Points on a hilly landscape, in no order, each with its height.
From any point a climber steps to the highest of the 2 points nearest to it. It stops when none of these is higher. Distance is the straight distance between rows; heights are no part of it.
Narer h=380: [165 150 130 128 159 140 101 117 128 104 118  91 137 123 123 143 130 153
 211 134 136 153 132]
lil h=423: [103 118 100 193 120 150 134 158 114 160 119 132 115 172 134 168 131 127
  61 100  88 111 114]
kese h=317: [167 158 113 114 140 102 121  93 107 108 113 127 113 131  92 130 116 132
 100 113 167  87 129]
Zogip h=649: [106 194 161 140 159 164 132 187 138  76  68 101 137 140 147 149 172 202
 135 158 138 136 135]
rit h=127: [162 115 112 113  75  93 156  88 109 130 155 129 102 108 126  98 102 103
 105 149 137 125  96]
Mos h=49: [175  96  97 115  53  90 141  37  98 116 141 149 118 166 118 102 118 111
 173 156  95 118  91]
rin h=401: [132 130 114 170 149 112 150 146 155 116 153  76 139 140 117 125 139 146
  86 131 100 157 143]
poko h=283: [ 89 147 140 123 207 173 120 174 113 161 185  83  89  97 117 129 181 133
  99  99 113 166 177]
rirav h=499: [182 133 145 131 115 102 146  90 131  85 165  74 168 111 116 117 101 156
 189 199 166 121 127]
mapi h=408: [165 117  96 169 108  84 113 107 146  91 141 109 158 139 122 135 102 139
 179 174  91 146 145]
gov h=425: [ 63 100 127 130 123  91 164 146 157  98  91 132 205 171 123 137 157 117
 134 136 108 133 142]
zim h=541: [173 146 137 126  93 110 158 123 116  66 136 106 131 125 124 113 116 164
 154 230 178 135 114]
veba h=371: [137 148 129  93 119 123 103 143 105 136 157 114  49 173  89 131 127  91
 118 115 117 167 124]
Pasu h=316: [131 141 120 119 195 162 126 133 131 135 172 104  95  71 120 126 160 132
  67  99 120 145 155]
kekib h=179: [116  85 179  83 137 130 152 141 160 176 183 115 155 146 113  80 136 121
 116  94 127 160 146]
nok h=138: [167  87 142  89 134 115  97  73 125 138 181 187 101  81  89 139 120  80
 124 113 103 115 137]
Rasus h=652: [144 148  98 156  95 106 157 118 118  57  81 141 129 101 135 148 130 139
  95 197 126 120  90]
nudun h=640: [123 123 165  78 146 141 131 139 113 145 123 108 144  60 161 123 100 129
 149 180 194 110 112]
Dif h=368: [ 67 141 130 134 114 110 156 167 159 100  67 140 180 139 146 106 161 130
 159 154 102 151 139]
Lutaf h=457: [122 110 138 161 132 122 143 139 150 130 135  86 160 191 116 153 118 135
 118 142 110 126 126]
Sel h=570: [129 124  89 156 111 100 128 113 124 106  92 164 130 120 123 167 119 119
  90 153 117 111 108]
pobo h=469: [101 164 151 135 168 157  89 156 121 136  84 119 153  73 165 133 109 157
 157 125 166  90 137]
mupiz h=204: [206 132 113 150 142 130 134 109 145 120 170  64 154  99 133 106 111 184
 123 106 171 133 122]
gabo h=157: [180  76  93 141  58 101 152  75 144 127 140 123 147 194 141 134  85 130
 111 161 122 103 122]
kuduk h=472: [138 131  75 152 112 123  95 131 135 155 148 166 104 113 124 114 108 101
 133 112 101 156 154]
fusud h=419: [120 177 157 144 155 144  97 142 127 121 102 105 125  94 151 153 124 135
 173 126 123 129 103]
tufiz h=226: [109 103 148  63 137 110 135  95 112 125 120 175 133  53 130 100 146  70
  97  83 145  90 117]
Misa h=453: [160 104 130 148 110  77 144  87 152 103 157  97 190 106 126 132  98 123
 164 173 115 115 118]
som h=276: [103 119 161 106 107 129 106 157 123 195 148 152 115 153 121 106  91  93
  96  78 140 116 137]
Paro h=347: [185 153 111 127 141 114 111  83 109  87 127 114 120 112  98 126 135 151
 161 143 146 118 134]
zub h=594: [141 122 137 165 105 153 120 135 133 171 126 115 150 123 159 146  63 126
 155 129 148 116  90]
tupos h=264: [148 111 128 171 140 160 126 131 146 183 188 128 117 120 132 105 122 132
  98  42 100 141 129]
Mer h=360: [158 120 108 134 155 133 152 117 147 117 153 111 121  99 117 136 146 142
  88 137 117 158 116]
banez h=381: [135 115  83 169 142 129  95 141 147 149 151 167 130 151  93 130 123 130
 115  94  79 152 196]
koru h=536: [ 66 134 144  93 175 170 110 164 125 161  74 139 151  61 168 123 146 162
 156 122 161 102 164]
toki h=569: [183 135  70 155 114 132 110 104 132 124 146 138  95 134 129 114 115 132
 148 102 100 164 131]
siro h=331: [ 90 132 116 132  96  71 157 142 147  65  83 151 185 103 151 104 136 120
 165 189 116 135 134]
vem h=516: [ 27 104 140 158 126  95 163 181 128 122 102 112 184 180 138 144 160  93
 110 120  89 117 128]
Ror h=503: [151 156 148  99 138 167 148  65 130  91  74 100 153 174 122 148 159 167
 169 126 192  93  88]
Muze h=75: [143 107  95 120  95 134 128  86 118 132  91 176 112 194 104 144 127 117
 146 125 115 124 114]
nopu h=289: [151 157 112  95 113  86 110  79 100 116 117 164 114 120  92  82 113 108
 116 106 164  86 153]
val h=736: [101 140 153  60 128 134 123 147  96 122  75 148 130  53 168 118 117 133
 164 172 210  88 124]
Sugal h=689: [192 148  84 158  91 123 142 116 120  93 131 116  85 145 146 126 123 148
 132 151 112 156  85]
mopu h=361: [123 164 112 154 114  76 112 127 150  67  99 131 145  99 124 117 133 130
 183 166  82 134 144]
kap h=553: [ 83 100 157  78 150 126 158 144 120 137 121 123 149  33 160 132 133  96
 102 147 162 116 103]
Por h=560: [143 162 142  86 129 154 140  89 124 120  75 113 149 138 135 104 127 164
 160 130 224  91 122]
posa h=547: [ 96 196 121 139 164 133 120 144 134  95  95  97 109 128 117 110 180 141
 121  88 105 135 130]
Duz h=420: [120 168 120 104 135 119 103 157 119 101 123 123  76 141  95 133 140 112
 148 158 114 176 151]
Sem h=506: [ 56 119 146 128 178 127 139 148 126 120 125 135 136  80 122 175 177  91
 106 151  95 125 123]
ril h=467: [126 136 140 136  99 143 160  77 150 117  80 127 161 169 145 143 124 131
 162 122 161  98  73]
Pazi h=256: [118 133 127  77 112  82 120  82 102 113 107 170 149  69 115  86 126  86
 156 112 162  82 127]
Pifu h=695: [114  98 146 157 147 185 135 153 132 183 134 116 157 127 157 149 111 146
 151 122 136 135  98]
Pulu h=324: [122 115 140  91  98 125 107 155 125 178 181 136  58 161 115 104  99  84
 100  95 122 160 140]
Tup h=523: [149 103 132 150  96 130 140  89 140 147 117 131 162 137 142 159  97 110
 150 127 137  96  83]
Bok h=535: [ 80 116 141 164 114 117 129 147 132 123  99 110 153 233 119 181 117 118
 132 157  97  96 124]
Sadep h=96: [142  96 139 108 138 150 100  95 118 169 124 171 128 182  94 175 114 101
 156 106 119 126 118]
vanu h=489: [108 191 112 153 144 123 126 140 128 101 114 101  82  94 145 135 161 114
  96  92  90 132  89]
pav h=590: [155 166 127 145  97 133 156 144 131  66  83 141 133 122 159 129 127 167
 145 204 153 140 107]
Bisa h=232: [119  83 157 133 102 116 133 141 138 182 154 129 157 181 122 135  71 114
  84  99 160  96 138]
lin h=639: [131 197 116 131 173 157  97 165 119 106 105  87  98 140 120 104 152 179
 139  98 160 153 160]
Zini h=311: [153  88 123 163 156 159 102 149 139 177 202 167 109 145 104 111 125 143
  97  64  97 156 192]
Roli h=576: [ 90 172 153 161 131 119 153 165 134  74  76 102 141 162 136 163 155 151
 104 167 126 124 105]
Nelip h=644: [ 61 134 143 173 115 100 142 173 132  97 102 106 142 186 139 180 150 107
 109 162  66 114 104]
Miro h=626: [ 96 132 144  49 163 169 119 155 119 168  82 132 141  85 161  83 146 172
 139 118 197 112 175]
Faf h=152: [ 98  87 149 114 162 117 148 132 157 150 161 128 165 113 112 123 143 114
  88  97 108 133 149]
rutuk h=107: [137  74 105 122  79  86 137 109 118 140 163 167 108 125 137 133 103  77
  75 131  97 121 110]
mar h=606: [189 178 113 177  76 118 110 153 117  75 134 102  85 152 156 123 104 160
 185 156 102 168 100]
gagor h=213: [ 72 107 191  84 156 150 133 157 138 187 176 138 118 160 110  84 168 104
  95  58 114 146 154]
tuvi h=477: [151 161 114 146 163 126  79 188 112  95 143 100  90 127 102 162 113 143
 148 166 138 165 183]
Nup h=163: [150 101 131 102 161 142 109  97 145 148 184 184 105  46 115 127 139  96
 100  86 113 130 148]
gapi h=583: [ 62 125 159 152 172 172 136 165 123 163 127 116 153  95 140 166 146 124
 121 143 112 126 117]
fim h=494: [ 81 116 133 115 150 105 148 148 128 109 121 140 137  31 148 162 149  91
  91 168 124 135 114]
pupo h=643: [105 166 151  81  98 138 132 123  98 108  57 143 142 105 164  80 118 142
 182 156 212  88 118]
Taner h=193: [120  97 122  78 150 140 128 107 140 149 133 190 135  53 125 102 161 110
  84  98 132 126 158]
Gan h=117: [176  96 134  94 112 127 106  61 116 163 148 190 117 129  93 133 106  93
 164 102 118 116 118]
tet h=539: [154 163 128 166 113 128  98 195 129  91 144  99 106 152 142 135 101 156
 187 176 110 182 157]
luz h=251: [ 79 129 174 125 190 191 127 167 119 194 187  98  99 140 119 100 200 135
  96  58 110 142 160]
mukor h=448: [ 95 187 138 161 125 114 115 167 121 105 101 106  92  99 161 142 116 116
 112 138 116 125  89]
Menom h=758: [123 149 122  46 166 165 109 145 111 160 119 123  82  77 151  71 155 171
 136 105 187 134 180]
kinap h=60: [156 123 102  99  65 132 151  61  97 119 105 167 106 187 110 104 123 129
 175 161 150 129  90]
mola h=124: [137  57 139 116 124 117 143 107 162 161 185 172 133 130 102 127 143 107
  88  91  78 146 138]
nuzof h=353: [108  75 123 166 131 161 123 150 124 191 168 143 118 189 116 165 121 125
  99 118  69 140 127]
kikur h=486: [ 97 130  90 191 122 120 125 132 126 124  76 146 140 165 133 173 120 133
  74 108 105  82 108]
pega h=230: [198 116 110 156 142 159 128 111 144 162 168 112 132 133 129 107 101 162
 108  53 154 126 129]
supev h=302: [ 86 102 120 157 134 162 125 157 132 189 152 144 120 156 131 129 147 107
 134  90  65 161 130]
fufek h=187: [147  49 113 131  73  98 146 104 145 146 147 141 160 202 130 127  82 104
  90 123 124 101 146]
vedep h=641: [164 161 125  65 148 158 100 128  99 136 128 113  74 103 130  86 146 158
 168 102 187 158 157]
dib h=139: [181 108 122 139  58  71 164  70 116 109 166  97 131 155 126  99  81 125
 114 173 140  99 105]
Kavef h=95: [132  62 138 120 106 114 120 106 131 160 172 170  93 153 119 159 114  69
  72 103  70 116 115]
foz h=734: [133 182 116 143 161 175 115 167 127  98  76  96 121 169 132 146 160 200
 150 126 158 148 139]

Call two points neighbours if one is among the 2 nearest of the other. Go from one point of each pair to the other, from neighbour to neighbour, staying as high as possible. Name the lowest point that can't be avoided.
Nelip, Menom | Roli
Rasus, Sugal | tupos
Nelip, Rasus | siro
foz, Menom | lin
val, Pifu | fim

For each start below, name every point that the climber comes to, in order.
kinap | Muze Sadep Gan nok Nup Taner tufiz Pazi nopu kese Paro Narer fusud pobo koru Miro Menom
supev | nuzof lil kikur Sel Rasus
mopu | mapi Misa rirav zim pav Rasus
mola | Faf kekib gagor luz poko Pasu Mer rin Lutaf Bok Nelip
fufek | Bisa som Pulu veba Duz tuvi tet mar Sugal
pega | tupos Zini banez kuduk toki Sugal
